Points, in no order, along strands that fork and pass close to each other.
Two points are linked if the straight distance between their rows is under 51.8. Some points are linked to none.
vos: [-19   5   4   3  25 -25  23 -18   9  19 -17  -2 -27   0  18 -20  34   1
  -1 -25  14   0 -24  -7 -22]
Mopu: [  3 -12 -10   4 -20  14 -23   2   3 -17  23   3   9  -2 -10  10 -27   3
   4  29 -12  13  24   5  32]
lelek: [ -5   6 -15 -19  17 -12  20 -33  -4  -7 -12  12  -3  -8  13  11  18 -16
  20 -20   1  23  -5   0 -10]
risud: [ -9   9  -9 -16  15  -8  19 -23   2   5 -18  10  -5  -6  13   1  17 -14
   8 -23  -5   6 -11   4 -13]
Dife: [ -5   3  33  24 -30  -9 -22   9  23  29   6 -14 -20   4  -2  -6   8  23
 -18 -10  -3 -30 -10  10  -6]
tebeb: [ 13 -14   7   3  38  -4  18  17 -19  -1   4 -10   4  -7 -10  -7  33  -3
  12  11  59  -3 -15 -14 -37]
kivu: [ -3  -8  25  23 -55 -18 -10  -8  29  39   7   7 -12  17 -12  16  -7   2
 -22  10 -31 -19  -7  12  14]
vez: [ -8 -14  31  21 -43 -27  -2  -8  36  29  13  13 -10  22 -13  12   0   2
 -18   9 -16 -24 -19  18   8]
kal: [ -8   2  39   3   8  14  -8   7  10  31  10  -3  -9 -10  -5   7  16   4
   0 -10  22 -24 -13  30 -15]
nabuk: [ -4 -16   4  24   0  -6 -16  16  25 -11  20 -15  -1  10 -14  -4   8   9
   8  26  13  -6  -4   7   1]
bap: [ 23 -22 -19 -24  27   4  21  12 -29 -25 -14   4  23  -4  -3   3   4  -6
  15  19  40   6  -2 -35 -27]
Defet: [  3  25  14  -7 -14  31 -11  11 -24  15  -2   3  11   5   0   0 -33  -1
 -18 -20 -41  -5  23  19  13]
Mif: [ -5 -12  11  18  27 -18   9   7  13  -8  19 -10  -4   5 -10  -3  33   3
  18   9  39   6 -19  -1 -25]
Poduf: [ -2  16 -26  -8   1 -13  16  -4  -3 -18 -30  -1   2  12  21 -22 -14  -3
  -9 -16 -22   5   5 -26   5]
fezig: [ -2  13   2 -17  -8  19  -2 -14 -20  -3   8  18  11  -7   3  18 -25 -10
  -1 -15 -28  12  11  21  19]
sug: [ -1  14 -26  -3   6   3 -13 -18  -5 -15  -9 -19  -3 -12  23  10  22   2
  14 -20  -3  27  17 -13  -6]
rore: [  9 -20 -12  -7  12   0   5   5  -1 -31   9   9  14   3  -9   8  -7  -6
  19  25  22   6  -3  -4  -4]
numu: [ -5  24   2 -11 -11  31  -9  -9 -27   4   7   2   9  -4   4  14 -27  -5
  -7 -20 -35  12  23  18  17]
Luza: [ -4  11  22  13 -19  14 -27   6  12  29   2 -19  -9  -5   2  -4   5  15
 -15 -13 -12 -20   1  19  -5]
vini: [ -4  13  -3   0 -43   7  -6 -15 -15   6  21  13   5   0  -7  20 -38  -8
 -17   0 -50  16  22   8  47]
vako: [-15  20 -14   9  -7  -7  -9 -19   8   8 -16 -19 -16  -1  20   3  20   0
  -5 -30 -27   7   6   2   3]
gil: [ -3 -17 -13   2  28 -23  17 -19   3 -14   1  -4  -5  -3   2   9  41  -6
  28   0  32  29 -10 -13 -26]
ner: [ -6   0  31  23 -33 -23  -9  10  28  26  -1 -14 -22  18  -1 -15   8  21
 -24 -11  -2 -36 -15   0  -3]
vipe: [ -8   7  19   6  13  14  -7  -1   6  18   7 -11 -11 -18   0   7  27   6
   9 -15  19  -5  -5  22 -19]
duro: [  3 -15   3  -2  35 -19  28  13  -1   3  -2   6   3  16 -13 -26  13 -10
  -1  14  50 -17 -34  -7 -20]
molig: [  8 -13  13  -5  12  31 -15  10  -8  -3  15  13  12  -5 -18  16 -19  -2
  14  30  16  -7   0  22   7]
kilif: [ -7  21 -23   2  -7   3 -18 -16  -5  -3 -13 -21  -3  -5  20   6  14   2
   1 -29 -29  16  22  -1   7]
soli: [ 15   0 -21 -19   9   7  10   4 -17 -28 -16   4  12  -7  13  -1  -9  -3
   8  -2   6  13  10 -28  -7]
Bet: [  9   3 -14 -26  14 -10  29  10  -9  -8 -25  22  10  11   5 -29 -20 -15
 -12   1   4 -14 -15 -14   2]
Kupe: [ -4   3   0   7  36 -17  22   3  -1   6 -10 -18 -19  -2  10 -27  34  15
   2  -7  44  -6 -18 -27 -31]
tigeg: [-10 -11  14  22 -28   0 -32   1  24  15  22 -11 -10   2 -16   5   1  15
  -6  18  -7  -9   3  19   9]
vifev: [ -8  -3   1   5   4 -19   8   0  22   1  -8  -2  -9   8   4 -17  10   3
  -4  -1   5 -10 -17  -1  -4]
memok: [  7   8  23   3  -2  40 -34  20 -13  17   2  -8   1 -10  -8   2 -18   9
  -7   5  -7 -16  11  20   4]
zova: [  2 -27 -14  11  11 -11   1   3  12 -34  16  -4  12   4 -10   9   7  -1
  20  28  23  14  -4  -5  -6]
lem: [ -4  -9  -9   1 -14  17 -26 -10  -2 -16  23  -2   6  -9 -10  19 -12   3
   8  17  -4  18  23  10  20]
sata: [  4 -14  -1  11 -29   7 -15  12   5  -9  20  14   8   5 -18   2 -37   3
  -7  34 -20   2  19   0  38]
lorab: [-12   0  -3  10  34 -25  21  -7   6   2  -9 -15 -25   1  18 -21  40  13
   5 -13  30   9 -18 -24 -26]
kedel: [  2  -2  -7   8   2  -9  -5  13  16  -6 -11 -11  -6   5   6 -21   3   9
  -9   6   1 -14  -4 -10  -2]
rilo: [ -2  -5  34   1   0   8  -6  14  13  24   6   7  -1   1 -10  -3   0   1
  -6   2  12 -33 -16  25  -1]
sir: [  5   6  13   2 -32   3  -1  14   0  20  -9  17   5  13  -8  -8 -34  -4
 -26  -4 -39 -20   7   6  21]
Vin: [  7   8 -32 -12   4  -8  15   0  -8 -33 -23  -2   7   7  19 -17 -14  -4
  -1  -5 -14  10   9 -34   6]
kosu: [  0   5  13   0 -35  13  -3  -2 -13  16  18  26   7   3 -11  16 -50  -4
 -21   8 -47   5  16  11  45]
fot: [ -5   8 -20 -15   7 -16  26  -4   1  -6 -30  12  -1  16  13 -28 -17  -7
 -19  -9 -19 -13 -13 -15   7]
Besov: [  6  -1 -13 -34  25  -8  37  -2 -14  -4 -21  28  12   1   0 -16 -10 -21
  -1   2  15  -7 -23  -7  -8]
lito: [ 18 -25 -16  -1  28  -4  15  22 -11 -30  -3 -10  15   7  -5  -1  15  -3
  14  27  47   6  -4 -30 -27]
nufo: [  6   4 -10   5  -6  -2  -5  17   8  -9 -15  -6   2   5   6 -21 -15   5
  -9   7 -16 -12   8  -9   7]
vip: [ -5  17 -19   6 -38  -6  -3 -12  -6  -3   8   2   5   6   1  10 -26  -5
 -17  -3 -49  17  26  -6  44]
tokov: [ -1  10 -12   1  17   6  -7  -8  -8   0  -9 -21 -12 -23  17   6  37   7
  16 -20  14  19  13  -9 -26]
zaz: [  6  20  17  -2  -6  39 -22  15 -18  22  -7  -7   3  -2  -1  -2 -25   7
 -15 -13 -30 -13  15  21   4]
fikif: [-11  10  -4 -10  23  -8  21 -19   1  15 -21   0 -16  -9  20 -15  26  -8
  -2 -31   1   2 -15   0 -23]
tifo: [ -9  14   4  13 -11  -3 -15 -10  15  13  -3 -17 -16  -5  10   0  16  10
  -7 -21 -16  -8   0   9  -5]
kefid: [  0   3   6   6  32  -9  15  22  -1  10 -12 -18 -12   2   1 -30  27  13
  -7  -3  48 -21 -18 -18 -26]
dumo: [ -5 -25  -6  20   4 -14  -8   6  22 -27  24 -11   3  10 -15   3  13   6
  18  27  16   8  -6   1   1]
sizib: [ 10 -22  -2  13  32 -12  15  19   1 -21  12 -15   4  11 -11 -10  29   2
  12  20  54   6 -14 -20 -30]
vofo: [ -6   3 -26 -16  -6 -15   9 -32  -5 -26   2  15   9   0   5  21  -7 -17
  15  -6 -16  25   5  -1  22]
ligil: [ 11   9   4 -22   1  27  -2   5 -27 -16   6  17  16 -10   0  12 -35  -7
   6  -1  -8  12   7   6  15]
Nodi: [  9   6   9   0  23  -9   4  33   1  12 -18 -16  -7   9   1 -39  13   9
 -21   5  41 -32 -17 -19 -14]
res: [-14 -13  -1  13  26 -25  10 -16  13  -8  15  -7 -13   3   2   8  43  -1
  23   0  31  20 -15  -2 -19]
Niv: [ 22  -2 -15 -34  21  13  15  11 -33 -27 -17   4  25 -11   4   7 -13  -5
  12   3  22  11   6 -30 -13]
gulin: [-10  11  10   6  17   0  -3 -15   7  12  -1 -16 -14 -22   9   2  37   5
  14 -25  14   8  -2  11 -23]
vabib: [ -7 -12  18  31 -14  -7 -22  18  29   4  22 -19  -7   6 -11  -4   8  19
   0  14  12 -15  -3   8   0]
fur: [ -1  10  -4   6 -17  -1  -5  13   7   7 -15   0  -1   9   4 -15 -20   2
 -19  -2 -34 -15   9  -3  13]
Nobe: [  7   4   1 -34  28   6  32  -6 -19   6 -19  28  10 -11  -1  -2  -2 -21
   7 -12  17  -3 -16   4 -16]
Pusab: [  7   4  20  12 -52   6 -11   8   4  40  -1  12  -2  18 -11   7 -33   4
 -33   2 -53 -15  14   8  19]
peg: [ -1   1  18  20 -51   4 -24   2  11  35   7   2  -6   9 -13  11 -18   7
 -25   7 -42 -18  12  14  17]
tobuk: [ -9  -5  20   5   0 -11   9  -1  22  14   0   7  -6   8  -4  -8  10  -2
  -5  -3   5 -21 -20  15  -6]
Nokov: [  7  -7  -6  -1  23  11   0  -2 -11 -10   1 -14   0 -24   7  11  33   4
  23  -3  31  16   9 -10 -33]
sif: [ -3   6 -31  -2 -12 -10  -4 -27   1 -27   0   0   3  -1  11  15   0  -6
  10 -10 -19  24  14 -12  24]
fetum: [ -5  12 -29   3 -28 -11  -7 -20   1 -16  -1  -5   3   3  11   8 -11  -5
  -4  -6 -39  17  18  -8  34]
Gagir: [  7  -5   6  10 -33  11 -17  15  -6   8  18  22   3   6 -15   2 -45   6
 -18  24 -36  -1  26   1  39]
fug: [ -4   7  -6 -23  -9  -1  14 -26  -8 -10   5  21  13  -6   1  22 -20 -19
   7 -12 -24  15   2  14  22]
zuk: [  7 -11  -1  -8  29   4  13   7 -14  -3  -3  -2   8 -15  -6   5  28   0
  21   7  44   7  -7  -3 -34]
geti: [ -6  -2  11  16 -36  10 -30  -2  14  22  18  -6  -8   1 -14  11  -8   7
 -14  16 -26  -5  13  16  20]
Gof: [ 17  10  -2 -32   2  16   8   3 -43 -31   8  19  22 -11   6  14 -37  -2
   5  -6  -3  20  14 -11  13]
viv: [  9 -17  -4  -9   7  12  -4  13  -3 -22  14  13  19  -1 -17  11 -21  -6
  19  31  16   4   1   6   8]
siper: [ -4 -11 -24 -10  19 -20  15 -30  -1 -18  -9   4  -2  -8  12  18  33 -11
  31  -5  17  37  -2 -10 -15]
nam: [  0   8   6 -18   8  21   0  -4  -8  13  -2   9   0 -14   1   9   1 -11
   6 -12  -7  -3  -2  23  -6]
mefem: [  9  -4  17   0  -3  36 -26  15  -7  10  10   8   6  -7 -12   3 -28   4
   1  17  -5 -10   4  20  15]

A fork is a point with three links. Follow the links from the first point to the second and name the forks in between, in order.
mefem; vez | peg
zaz; vini | fezig
vos; Niv | sizib
kal; zuk | tokov
lito; rilo | sizib tokov
Luza; lito | tokov sizib

A fork is a point with three links, a tip a point with one. Leave the first point through the second and follow the links. Name the first fork or tip that comes.
tobuk; vifev | peg
Luza; tifo | tokov
Mif; res | Nodi
dumo; zova | fezig
tokov; sug | ner
fot; Poduf | sizib

Follow the links from the first point to the second, and from the first to the third. Name the last point that the two ways share.
gil; Nokov; Niv | sizib
kilif; rilo; bap | tokov
tifo; gil; soli | sizib
bap; Dife; tobuk | tokov

Name the points in between on the shortest way along the links from the first point to the second, in order.
tebeb; risud | sizib Mif res gil siper lelek
Pusab; rore | peg geti tigeg vabib nabuk dumo zova
Nodi; gil | kefid Kupe lorab vos fikif risud lelek siper
Nobe; Poduf | Besov Bet fot
